The views of a scene show one set of named points, each view turned or mirrored, shifted and resized as a whole, with a little noise and some points left out.
In the rows, zero is written as 100.

Scene 1
View 1
q_42: 95,75,100,117,99,94,77,109,76,89,112,85,105,89,113,86,88,120,94,111,116,100,101,111,105,90,99,112,94,111,102,105,87,108,114,99,97,90,95,105,90,105,110
q_215: 104,72,117,126,95,87,94,107,79,87,93,80,90,94,122,78,70,118,102,100,125,111,102,87,79,75,98,120,90,133,126,110,94,86,114,100,102,81,81,118,105,103,126
q_454: 92,65,105,98,106,102,73,105,87,91,97,80,114,79,101,79,92,117,91,111,108,89,93,125,101,86,76,124,100,115,125,99,85,97,121,96,115,101,104,109,93,102,118
q_725: 108,76,126,78,115,94,92,105,93,97,78,107,123,67,82,102,110,97,109,104,88,88,88,141,118,106,68,118,118,116,130,98,89,70,108,107,113,93,134,114,97,107,113
q_211: 103,94,115,100,112,97,102,111,75,104,92,103,122,83,93,94,99,100,120,102,100,96,102,102,99,95,86,105,114,114,110,97,96,82,107,105,99,79,111,108,100,114,99
q_167: 100,87,110,106,111,98,98,111,69,102,99,97,120,91,103,85,99,110,118,110,101,99,102,98,101,93,95,103,109,113,104,99,97,95,107,105,95,82,104,105,102,111,98
q_709: 91,79,99,121,98,99,93,105,72,95,106,82,110,92,113,76,83,118,109,111,115,105,104,94,89,80,91,112,100,116,109,104,92,105,117,95,98,91,86,109,102,109,109
q_169: 89,81,110,119,88,84,99,103,83,101,102,90,108,89,114,89,88,114,111,114,112,105,94,102,97,96,98,106,103,115,112,112,92,93,112,98,92,91,96,119,106,109,115
q_573: 95,86,101,108,105,99,85,110,74,97,111,93,117,85,103,89,93,111,102,107,109,94,104,110,104,93,93,109,102,105,100,99,89,100,112,101,101,84,102,103,90,111,102
q_382: 91,96,110,126,84,79,120,103,76,112,102,101,114,94,111,96,93,104,133,116,105,113,98,90,98,102,102,91,113,113,102,113,97,91,105,99,79,82,98,122,114,118,102
q_722: 90,85,103,122,89,88,95,102,82,99,107,89,107,86,111,91,85,110,107,110,116,103,99,106,97,92,94,107,102,111,108,107,89,95,113,96,95,89,94,117,99,111,111
q_450: 97,89,119,98,106,89,84,114,86,103,103,98,116,83,100,106,101,102,95,106,103,86,89,117,105,103,96,106,101,106,109,101,89,76,107,112,101,80,111,110,90,107,105
q_653: 108,84,116,116,101,87,94,110,77,91,99,95,100,87,111,95,85,109,106,100,116,105,103,103,99,90,98,111,96,121,110,105,92,85,107,105,97,78,96,110,96,107,111
q_246: 96,93,125,93,108,90,90,116,85,108,97,100,121,85,99,103,104,101,102,107,98,85,87,109,99,102,95,104,105,106,112,98,94,73,106,114,99,76,112,113,96,110,104
q_237: 90,90,108,106,87,87,97,98,96,101,98,97,110,72,94,105,88,95,101,100,114,92,96,128,101,98,76,110,109,106,118,108,84,74,116,97,106,90,110,123,94,114,116
q_734: 106,107,111,129,86,77,126,104,69,105,102,114,105,89,106,108,87,99,136,100,111,117,111,94,104,102,103,92,113,118,94,110,95,83,98,103,79,72,103,116,107,121,100
q_449: 100,82,101,96,111,97,77,111,77,93,112,103,124,76,95,101,109,113,98,112,98,90,97,137,129,109,89,108,108,102,94,97,84,104,107,103,98,94,122,95,84,107,99
q_200: 102,104,119,90,114,96,95,118,78,110,99,108,124,80,89,108,104,92,107,95,100,83,98,107,99,99,90,102,108,102,104,92,93,69,104,117,103,68,115,105,88,116,95
q_301: 108,83,121,108,97,83,113,102,81,100,84,106,111,81,100,97,95,104,127,106,100,109,97,112,110,101,86,107,117,123,120,110,95,77,105,102,94,88,114,120,110,111,113
q_213: 88,110,110,109,90,90,110,104,85,114,100,101,115,78,94,105,84,84,110,93,116,93,103,99,82,90,82,102,111,104,113,101,92,66,111,103,104,73,100,122,97,122,105
q_759: 97,85,102,103,103,101,83,108,81,94,105,94,113,74,95,93,88,103,95,97,115,91,105,121,102,89,81,115,102,108,110,96,85,89,114,99,110,87,105,107,85,111,109
View 2
q_722: 126,135,77,93,62,92,102,103,115,102,95,110,86,89,92,129,106,108,105,90,131,88,95,97,93,102,89,97,102,91,98,106,102,110,76,70,147,85,96,106,101,112,95
q_725: 112,106,83,82,63,104,113,45,87,121,120,94,132,100,127,126,94,122,119,77,104,113,103,13,74,85,89,89,117,65,141,96,152,68,93,84,135,62,87,110,130,83,68
q_301: 107,113,93,111,56,101,100,86,110,106,110,119,123,96,96,112,107,124,106,83,110,91,95,53,99,67,94,99,107,70,108,98,119,87,91,67,132,85,97,106,104,87,88
q_449: 132,136,51,78,83,65,115,56,83,96,77,89,96,105,98,129,103,134,118,98,113,114,88,43,60,114,88,85,106,94,139,95,107,89,84,94,137,60,65,107,95,101,82
q_709: 132,140,74,88,62,83,97,104,124,118,93,112,76,95,80,124,115,104,114,98,122,80,94,119,101,116,98,105,103,79,94,114,110,106,62,80,138,87,96,124,104,122,101
q_734: 94,107,83,126,55,94,95,113,107,92,90,137,104,93,71,97,123,123,88,91,120,98,75,72,110,54,97,111,89,82,79,98,67,104,92,56,145,93,73,101,76,95,83
q_42: 138,144,68,78,78,76,103,87,112,100,87,102,73,98,90,130,111,110,111,100,122,96,103,102,84,122,101,95,107,101,105,115,108,105,63,87,141,82,85,110,95,119,104
q_215: 119,123,100,89,61,110,96,110,133,117,119,125,78,92,87,113,118,85,99,96,118,89,112,126,116,97,117,109,114,84,71,132,123,100,57,72,143,106,101,115,105,113,108
q_246: 107,100,57,89,71,96,109,83,84,105,106,105,108,112,102,121,91,94,99,83,112,115,87,58,91,111,90,96,104,83,97,92,113,89,98,98,127,78,87,97,114,83,69
q_237: 114,124,88,80,60,113,116,90,100,105,112,101,106,83,121,133,92,107,101,72,134,106,96,58,82,93,73,89,107,90,117,103,118,101,91,63,167,71,95,96,117,103,74
q_211: 103,107,71,95,56,91,104,81,92,126,102,116,108,104,88,110,110,112,108,89,111,106,81,62,98,93,93,105,98,64,103,97,109,86,88,86,133,73,74,119,112,97,68
q_169: 125,133,79,104,64,93,99,107,118,94,99,112,93,94,89,127,104,105,104,88,124,80,98,96,96,98,92,98,106,88,94,100,107,104,80,72,136,91,108,103,99,103,101
q_200: 94,91,53,78,69,96,116,77,68,116,103,105,103,111,101,115,97,93,93,86,117,138,73,49,94,112,84,99,93,82,96,94,98,90,99,102,140,69,62,104,113,87,46
q_382: 107,117,73,130,51,88,91,123,115,93,87,127,106,97,69,113,110,117,98,86,121,76,74,85,110,75,88,105,90,74,82,81,75,107,97,66,130,92,98,102,88,94,90
q_213: 90,101,77,90,47,115,111,112,96,122,112,119,102,88,102,119,101,93,90,74,135,114,74,72,106,92,71,106,89,77,89,99,92,108,96,67,165,76,83,107,117,105,52
q_759: 124,132,74,71,63,91,113,80,100,122,98,102,86,91,102,129,108,110,111,90,129,110,89,77,83,111,84,98,103,85,117,115,109,102,70,75,161,68,72,117,110,119,76
q_167: 115,119,64,98,62,78,98,89,101,118,90,113,98,108,78,114,114,112,111,98,109,98,81,80,99,103,99,106,98,69,98,98,103,90,80,91,123,81,81,120,101,101,83
q_573: 126,131,60,79,71,78,107,82,99,112,86,102,83,98,88,126,109,112,110,97,120,104,86,85,86,118,90,97,102,87,109,107,102,101,75,87,143,73,75,116,103,114,83
q_450: 113,109,58,82,78,96,112,77,86,98,103,101,101,107,105,125,92,100,98,85,115,118,96,59,83,112,92,91,108,93,104,97,116,91,91,95,133,75,83,95,108,89,75
q_454: 141,143,78,63,68,90,112,69,115,123,109,90,88,95,113,142,98,106,126,90,118,93,110,84,79,129,91,91,115,81,128,115,148,91,65,87,145,72,102,121,126,115,93
View 3
q_215: 114,91,86,119,107,118,86,95,90,93,93,92,94,71,71,133,84,126,91,91,96,121,78,102,100,88,92,92,101,122,89,97,118,88,114,69,132,113,100,110,99,108,100
q_449: 93,118,74,96,126,102,84,97,139,106,129,99,98,113,99,105,107,105,109,94,106,95,87,83,99,92,79,106,112,100,99,142,96,109,105,84,98,106,82,95,94,97,106
q_382: 96,100,81,95,135,81,81,90,84,101,120,98,101,96,85,137,87,108,92,93,92,106,91,102,92,96,91,108,100,137,118,88,97,109,115,94,125,113,96,103,106,94,98
q_169: 107,101,84,102,119,100,79,90,101,105,112,101,92,84,82,127,95,114,96,94,97,110,87,100,93,86,85,107,105,118,102,102,102,105,118,82,122,111,103,107,96,101,100
q_237: 107,103,75,105,119,105,93,104,111,109,102,105,74,95,86,118,118,109,82,93,104,107,102,102,103,99,82,109,118,123,100,123,99,114,104,82,110,93,100,109,92,90,116
q_454: 110,103,88,110,100,118,92,103,128,107,97,96,88,86,85,115,113,121,100,102,102,104,88,89,92,74,78,105,122,95,92,131,113,101,105,71,112,103,98,106,83,103,104
q_450: 105,108,81,99,125,98,84,99,115,92,111,100,91,105,97,114,105,114,97,90,110,113,98,91,104,102,86,100,112,108,98,125,100,113,111,75,96,105,92,106,104,105,118
q_167: 96,103,86,103,123,93,87,98,105,93,111,89,109,106,90,127,94,117,102,94,96,105,84,87,96,91,90,100,111,115,108,111,110,102,107,84,114,113,85,98,101,102,102
q_722: 110,105,76,105,120,104,85,92,103,107,108,100,90,87,77,124,97,113,95,93,96,103,82,103,99,88,87,105,103,116,101,107,103,107,115,81,124,110,100,107,93,100,102
q_573: 105,112,75,106,123,102,89,97,116,101,110,93,101,103,83,117,101,115,105,93,98,99,76,93,101,88,89,100,107,105,100,120,106,108,109,81,113,111,85,100,95,103,106
q_759: 107,111,70,111,117,110,95,102,116,104,101,93,91,100,80,116,111,114,97,94,98,98,82,98,104,90,88,99,113,112,99,126,109,108,104,79,115,102,86,100,92,97,110
q_211: 92,101,85,104,124,92,92,106,103,90,106,87,102,112,94,126,102,117,93,93,98,107,96,86,99,100,90,102,116,122,109,116,111,103,99,83,109,104,84,98,104,97,110
q_213: 109,103,73,107,129,90,98,106,87,95,89,95,86,108,80,128,113,113,81,87,98,106,97,109,110,108,95,100,114,131,113,106,104,119,105,83,112,97,91,106,101,94,122
q_653: 106,101,77,110,119,110,82,95,105,94,110,94,95,90,84,123,89,116,93,88,102,115,84,97,105,98,90,94,103,122,92,112,107,96,112,75,118,110,92,104,102,103,105
q_725: 86,95,93,100,112,105,89,113,128,96,110,96,81,109,112,117,119,112,85,98,113,113,122,77,93,100,76,111,134,118,98,146,106,99,89,80,93,87,92,100,98,89,115
q_42: 111,112,74,108,118,113,82,90,120,106,113,97,98,86,78,115,95,115,107,93,99,103,70,97,101,81,85,99,101,102,93,116,105,103,119,76,119,114,93,103,91,106,100
View 4
q_449: 141,108,105,101,109,77,96,122,106,102,77,105,122,74,113,90,123,104,82,122,125,91,59,77,118,66,76,107,84,93,109,96,133,111,112,95,69,90,86,94,115,115,121
q_454: 126,60,108,87,114,116,97,111,71,121,76,96,116,60,95,83,118,107,106,107,120,85,60,72,130,96,123,86,116,87,107,87,137,120,119,105,54,91,92,86,108,102,126
q_200: 117,125,92,116,110,74,84,123,93,74,101,85,121,97,97,85,110,80,78,107,98,77,74,106,123,104,103,92,97,86,109,114,120,97,107,94,88,77,125,80,124,104,104
q_725: 141,110,94,89,116,75,85,140,112,116,70,94,106,79,88,70,106,107,71,118,121,72,84,72,134,105,116,71,96,84,123,101,142,125,102,101,68,67,143,92,82,91,112
q_759: 121,74,103,101,115,95,92,102,78,92,96,89,128,78,97,83,112,84,101,112,133,76,64,93,114,95,106,89,102,93,108,91,132,104,122,100,67,94,90,91,132,103,122
q_215: 100,45,95,88,114,133,65,82,72,105,125,76,94,84,62,88,97,78,146,97,111,90,57,97,117,98,134,76,106,89,103,121,116,110,120,107,40,111,103,68,152,97,91
q_573: 119,82,102,101,110,96,87,106,81,94,97,92,121,84,104,94,116,87,104,112,117,87,52,92,114,83,98,103,97,92,106,105,126,105,118,99,65,103,85,89,136,110,113
q_246: 120,122,96,105,111,94,83,114,91,92,88,83,106,89,98,85,111,89,90,106,93,94,74,96,122,95,114,92,100,84,111,119,119,106,97,98,84,83,117,76,124,103,105
q_213: 105,97,95,106,115,93,81,91,82,72,99,64,120,111,94,76,98,58,100,108,121,70,83,116,103,114,129,78,103,91,124,114,128,100,105,101,90,89,116,86,142,87,111
q_301: 118,93,91,84,114,90,61,111,111,109,92,79,92,107,81,78,97,82,107,119,124,81,69,89,110,90,117,77,86,92,127,130,128,125,101,102,59,99,128,92,119,86,96
q_653: 115,78,96,96,112,107,72,95,93,97,117,83,105,84,73,88,104,82,122,105,117,90,62,97,115,86,109,84,90,89,104,115,121,106,114,102,54,99,102,74,143,102,94
q_42: 118,69,105,96,109,111,89,94,78,100,99,93,119,71,98,94,116,92,117,107,118,95,51,88,115,77,101,101,101,93,100,101,125,105,121,100,57,105,73,82,142,113,116
q_382: 105,96,93,89,110,100,54,85,97,92,94,71,91,130,101,89,98,63,120,120,115,92,55,107,87,74,114,100,83,100,134,150,116,118,93,99,74,125,102,96,153,91,95
q_237: 126,93,103,90,117,100,94,92,98,97,81,74,116,85,89,71,102,77,103,112,141,79,88,89,105,100,124,69,99,87,124,97,139,114,102,106,78,80,107,88,122,87,121
q_169: 115,77,102,85,113,121,73,84,88,107,90,79,95,94,91,87,104,81,126,111,117,97,60,90,103,77,121,92,97,92,121,124,123,120,104,105,62,113,91,83,143,97,106
q_722: 113,73,102,90,113,116,79,84,84,100,94,81,109,91,95,87,106,79,124,114,126,91,60,95,102,81,116,92,98,93,116,114,125,115,109,104,65,109,84,86,144,99,112
q_734: 108,100,91,98,110,81,52,86,114,80,120,69,99,129,83,85,94,56,119,119,130,82,62,115,88,77,98,89,67,100,128,144,117,106,103,98,68,115,111,91,158,90,84
q_167: 110,86,95,100,112,90,70,114,83,96,99,90,106,103,101,93,109,87,103,114,100,85,48,98,115,85,105,108,95,94,114,127,119,112,115,94,62,112,105,92,132,104,101
q_709: 106,49,100,90,111,119,74,90,64,103,102,86,110,91,98,94,109,85,127,110,114,89,43,93,110,83,120,100,106,95,109,116,122,114,122,102,52,121,81,88,146,104,111

In a view up to two points have been moved. Name them for each view, in the order of its rows, or write -.
view 1: q_215, q_759
view 2: q_200
view 3: -
view 4: q_42

Scene 2
View 1
q_950: 89,97,102,87,106,109,94,139,128,113,132,98,88,106,97,74,108,99,116,83,93,82,96,104,94,101,74,97,114,101,85,116,97,88,134,125,104,78,111,96,73,76,95
q_365: 97,104,102,124,101,102,78,137,119,72,117,112,80,131,88,81,108,89,103,116,107,91,87,103,108,100,78,101,91,110,107,114,109,87,118,114,111,69,111,90,65,106,113
q_314: 87,73,114,102,105,119,98,133,98,109,111,121,98,108,84,92,73,109,97,105,93,111,100,93,100,113,93,98,95,118,102,96,76,83,101,124,113,91,86,113,90,115,126
q_83: 100,98,100,99,103,101,83,131,124,108,126,95,89,117,97,82,102,91,107,91,98,89,101,107,96,102,79,99,105,104,96,111,105,86,120,116,103,73,110,97,67,87,97
q_266: 88,89,96,83,91,106,93,121,112,116,107,101,95,99,95,100,94,93,91,98,96,103,104,101,98,104,82,101,103,104,85,99,98,89,111,112,102,76,103,104,80,81,111
q_55: 91,83,101,93,102,109,100,134,108,125,123,107,105,114,87,80,83,102,112,90,94,102,107,85,92,103,89,91,94,114,103,105,92,83,128,132,109,90,86,111,85,104,101
q_29: 79,102,104,99,107,122,82,115,112,85,110,108,78,112,96,79,102,112,97,111,111,107,92,110,98,109,90,96,106,109,100,101,87,92,99,108,107,96,109,108,76,98,112
q_467: 100,91,88,92,78,95,88,108,103,118,98,100,107,112,92,112,87,82,82,110,101,118,110,88,105,98,90,101,83,108,102,96,115,87,107,111,102,72,95,109,78,94,112
q_477: 92,94,82,84,79,96,89,115,112,114,97,96,96,97,92,104,100,83,85,106,101,104,111,104,91,96,81,102,101,104,76,94,110,88,110,103,95,61,104,102,77,71,108
q_276: 109,90,82,89,76,84,94,126,116,137,115,91,114,114,93,99,92,71,99,91,91,100,117,86,96,90,81,98,87,108,94,107,125,83,132,122,99,58,94,102,73,82,92
q_99: 106,82,113,117,99,103,78,124,109,101,112,111,96,122,91,102,81,93,87,109,96,106,100,104,110,111,86,108,91,111,110,102,94,83,89,112,110,75,101,101,71,116,122
q_712: 96,78,103,96,96,108,87,112,102,118,100,107,103,107,91,102,74,98,82,104,97,117,112,103,95,110,94,102,98,111,99,90,87,85,84,108,103,83,94,115,83,105,118
q_291: 100,70,108,86,97,106,94,118,105,138,111,103,110,102,94,102,70,99,88,90,86,113,116,98,93,111,92,101,101,108,98,93,85,84,92,117,103,82,92,115,85,100,112
q_225: 75,115,84,100,77,108,91,118,104,71,94,116,83,115,86,105,115,87,87,132,114,108,83,89,115,96,80,103,83,107,95,108,119,92,125,112,113,73,109,98,76,91,126
q_46: 103,110,82,86,83,89,78,110,126,113,111,82,93,114,105,95,113,77,94,97,104,97,109,106,99,92,77,101,101,96,92,108,127,90,120,105,95,61,118,97,59,68,89
q_474: 102,89,105,117,96,102,77,120,108,93,105,109,95,123,90,101,86,90,84,114,102,110,100,104,108,107,88,106,89,111,109,99,101,84,91,107,106,73,102,102,71,112,120
q_44: 73,97,116,106,116,129,86,126,109,76,115,120,73,114,90,80,97,119,99,113,106,104,82,107,106,116,88,98,106,111,105,105,76,91,98,118,113,102,108,106,80,108,125
q_133: 97,74,103,118,117,100,87,158,128,106,129,102,89,104,82,63,92,93,113,88,90,75,107,123,72,104,78,99,119,116,73,99,80,79,113,109,94,58,99,93,74,87,101
View 2
q_133: 70,74,77,91,77,102,95,125,143,82,103,77,136,84,81,78,140,101,57,135,68,101,110,91,77,77,54,104,110,103,95,116,111,124,106,108,130,120,101,102,104,99,102
q_314: 79,75,87,95,103,91,99,109,138,79,96,72,106,95,100,94,83,106,71,98,78,103,76,93,93,95,50,130,96,95,103,119,120,98,126,102,112,88,83,81,83,93,131
q_467: 92,80,95,104,99,96,101,135,120,77,119,89,83,111,100,101,78,100,108,97,72,90,76,92,67,70,102,136,102,96,97,116,107,99,107,107,113,98,91,92,103,91,109
q_83: 78,81,97,87,86,95,106,134,139,81,105,89,121,88,83,79,106,96,88,117,82,87,93,110,63,81,83,102,101,110,85,128,103,116,100,113,130,114,92,110,101,98,104
q_29: 74,77,104,71,91,110,100,106,140,82,92,103,117,97,100,71,90,84,95,93,93,101,85,104,93,109,78,108,94,110,99,108,113,104,115,108,110,102,84,101,96,102,111
q_276: 93,83,96,105,92,85,104,155,121,77,120,80,97,95,86,108,94,105,96,119,70,77,85,99,52,40,101,126,111,99,86,130,98,112,102,114,133,112,98,97,112,91,104
q_44: 63,80,102,76,95,109,108,98,143,83,84,100,119,90,102,70,91,88,82,91,92,106,81,108,95,126,60,102,88,110,99,112,116,97,119,103,103,96,81,95,82,103,119
q_46: 90,83,109,91,84,100,103,152,133,80,121,102,102,105,82,83,102,94,119,107,78,76,90,108,49,68,125,109,103,106,86,124,99,114,85,117,128,117,95,121,118,98,90
q_99: 73,82,75,107,103,101,92,116,129,80,114,85,96,105,99,78,83,102,87,103,69,105,77,94,71,102,73,117,83,109,94,125,119,101,103,109,111,95,88,103,82,93,119
q_474: 73,82,78,105,102,107,95,118,123,79,115,94,93,108,105,77,83,95,92,100,70,103,77,93,72,98,81,115,85,110,94,118,117,100,103,108,106,98,89,102,85,91,112
q_477: 90,77,106,96,81,104,102,140,133,80,117,91,97,108,90,96,111,100,108,102,70,89,95,94,68,70,107,129,115,87,105,105,103,106,104,104,111,110,98,97,117,96,95
q_55: 84,79,96,86,99,81,107,127,134,79,94,73,116,83,90,102,83,102,73,113,88,86,80,103,82,65,62,122,104,103,91,130,106,108,125,112,134,99,86,85,96,94,125
q_266: 86,78,109,91,89,96,104,131,145,81,106,82,106,100,87,92,103,104,94,100,78,90,91,99,75,81,87,127,109,89,102,114,108,105,109,105,115,104,90,96,108,96,109
q_950: 75,81,115,78,78,89,114,136,153,82,93,83,134,76,76,88,119,99,78,119,90,83,97,118,69,77,76,99,108,101,88,129,98,116,105,110,133,115,91,102,105,103,106
q_365: 55,91,84,99,92,113,113,122,117,80,99,110,110,86,108,77,102,79,88,113,81,95,83,107,61,96,83,84,87,122,84,127,105,106,102,107,107,110,96,104,81,100,105
q_225: 62,91,112,100,91,115,128,128,114,80,96,121,90,95,116,97,92,75,111,88,85,92,78,109,63,92,106,103,101,99,98,110,98,88,108,93,87,101,95,88,90,100,103
View 3
q_44: 100,114,101,113,110,114,103,78,80,76,65,107,85,75,123,57,108,95,106,110,130,112,105,85,103,111,70,79,97,96,91,96,76,83,105,88,120,83,96,116,80,105,133
q_83: 67,96,112,119,97,81,90,71,90,89,126,90,78,108,106,81,117,104,99,86,114,99,90,77,117,108,79,96,94,96,101,86,104,76,93,79,127,89,79,99,91,105,137
q_225: 80,103,73,88,115,98,107,81,120,69,89,94,99,83,107,87,92,112,96,89,125,80,80,84,97,107,114,87,112,87,76,88,97,75,95,108,98,86,114,82,78,111,136
q_291: 84,114,116,118,62,95,80,100,90,102,98,103,85,107,90,78,102,141,83,104,127,121,110,62,99,86,50,99,111,92,102,110,116,101,90,84,131,93,84,99,104,99,106
q_950: 52,101,116,128,98,79,95,69,87,91,137,76,78,110,102,60,130,106,106,82,124,94,90,87,112,114,78,92,92,102,104,83,103,77,81,79,135,86,82,100,98,104,152
q_314: 88,117,102,111,87,100,76,98,80,78,74,107,96,76,98,70,94,129,90,111,134,124,105,82,96,103,47,83,108,92,102,107,99,98,91,86,129,94,91,110,94,102,114
q_712: 96,113,106,109,69,102,89,99,95,97,85,110,86,101,100,88,94,132,86,108,119,121,110,60,102,85,61,99,111,90,91,111,107,96,99,89,119,93,88,96,93,104,103
q_99: 97,100,103,106,90,90,74,85,88,77,84,115,88,95,107,91,88,108,83,105,113,110,90,64,108,98,70,91,110,83,103,103,109,84,112,86,120,85,87,112,82,95,110
q_365: 79,91,90,102,121,81,86,66,92,62,100,101,87,85,116,94,96,88,99,92,110,94,78,81,117,119,91,84,97,86,97,84,96,67,107,87,115,87,87,107,72,110,136
q_276: 52,96,107,105,78,69,74,87,107,93,145,86,88,119,77,107,101,140,85,81,115,92,81,70,102,98,81,103,107,92,102,91,130,81,75,85,124,100,82,78,108,109,125
q_474: 96,100,97,101,95,92,80,85,95,76,84,115,88,94,107,100,87,108,84,103,110,107,89,63,108,97,76,94,109,83,95,101,105,82,111,89,113,89,90,103,80,101,110
q_46: 64,95,108,109,89,79,104,70,116,100,144,85,75,131,101,100,116,110,97,77,105,83,85,64,115,95,106,110,102,95,86,85,117,71,91,89,113,87,86,76,93,109,134
q_467: 85,107,97,92,76,93,85,97,114,92,103,106,94,105,88,111,84,139,81,96,117,97,90,58,95,88,86,103,117,88,85,104,121,89,92,98,107,97,96,80,99,107,107
q_29: 96,115,104,109,104,112,111,76,88,88,83,104,80,89,120,72,113,100,107,102,122,109,106,78,105,104,79,89,96,99,84,94,81,82,102,88,116,88,92,100,86,114,132
q_266: 73,108,103,116,78,92,100,91,104,96,112,91,85,107,99,72,112,128,94,94,126,106,101,74,106,94,78,98,108,94,91,99,107,90,88,91,121,88,95,88,91,101,126
View 4
q_314: 124,87,107,81,85,124,105,64,108,80,95,104,112,81,108,84,94,116,117,90,84,112,92,109,90,88,98,118,101,84,86,110,72,104,93,100,80,97,90,105,84,102,92
q_55: 110,97,113,84,83,105,111,60,117,79,92,102,123,90,107,96,87,115,108,81,99,121,98,94,106,94,112,122,106,72,85,117,88,104,103,93,79,98,109,125,92,89,87
q_99: 119,88,113,78,101,111,108,82,76,87,95,114,105,85,101,92,110,110,110,85,87,121,93,112,113,86,102,128,109,101,98,93,78,110,100,97,95,94,92,110,75,110,98
q_950: 98,116,99,94,79,100,98,68,95,65,99,81,119,80,98,112,92,111,82,82,117,117,116,85,125,114,108,120,121,62,87,97,97,86,109,86,95,100,107,131,85,90,95
q_467: 114,76,107,92,98,102,121,74,87,91,88,126,111,86,108,95,117,114,111,99,98,136,105,82,102,80,118,132,115,104,90,108,96,117,107,93,115,96,112,106,92,88,102
q_291: 123,94,103,79,81,107,107,68,100,82,84,104,110,76,118,89,106,117,107,99,93,130,93,92,89,84,107,127,98,97,100,111,70,118,105,74,87,106,103,115,101,88,92
q_276: 103,84,111,90,86,86,124,65,92,80,81,109,125,93,114,109,107,117,92,90,106,140,100,71,123,93,128,139,128,94,94,117,104,117,122,79,116,93,122,135,93,79,97
q_266: 112,94,95,93,83,108,105,71,90,76,94,101,110,76,106,100,108,114,98,100,106,125,112,81,102,96,108,124,115,88,87,101,91,101,105,85,109,102,104,109,94,88,101
q_712: 120,91,102,77,93,112,106,71,90,88,88,113,105,80,112,85,116,117,114,103,95,125,97,97,91,81,104,124,99,103,95,104,74,117,98,87,94,106,97,99,97,96,98
q_474: 114,86,112,80,108,111,110,80,73,90,97,118,104,89,99,91,115,112,112,88,90,123,97,108,113,84,103,126,112,101,94,92,85,110,97,101,102,94,93,104,76,109,101
q_133: 93,114,99,57,77,109,93,48,85,57,90,75,123,91,109,101,101,128,70,87,113,101,96,93,124,111,95,123,127,81,95,102,85,94,101,82,96,102,79,130,76,113,93
q_477: 105,88,93,90,88,103,110,67,80,77,91,110,111,81,109,101,120,120,91,111,113,131,115,67,105,93,114,127,124,100,87,103,101,106,107,86,130,104,107,104,97,87,105
q_44: 113,106,103,89,101,128,91,77,91,83,111,101,100,78,86,91,99,107,117,84,98,104,113,116,103,96,88,107,101,70,79,84,83,84,86,117,83,101,86,94,76,113,98
q_46: 92,105,103,94,100,85,110,80,66,80,92,108,113,85,100,115,121,112,87,94,124,138,123,69,131,100,120,131,128,91,93,91,112,105,117,83,125,102,121,122,93,85,106
q_29: 104,110,101,87,106,119,95,75,86,83,106,104,102,83,89,94,108,112,111,91,110,113,120,101,104,95,95,109,101,76,80,86,89,91,92,109,91,107,97,97,88,107,101

In a view up to two points have been moved. Name them for each view, in the order of its rows, or write -.
view 1: -
view 2: q_46
view 3: q_950, q_467
view 4: -
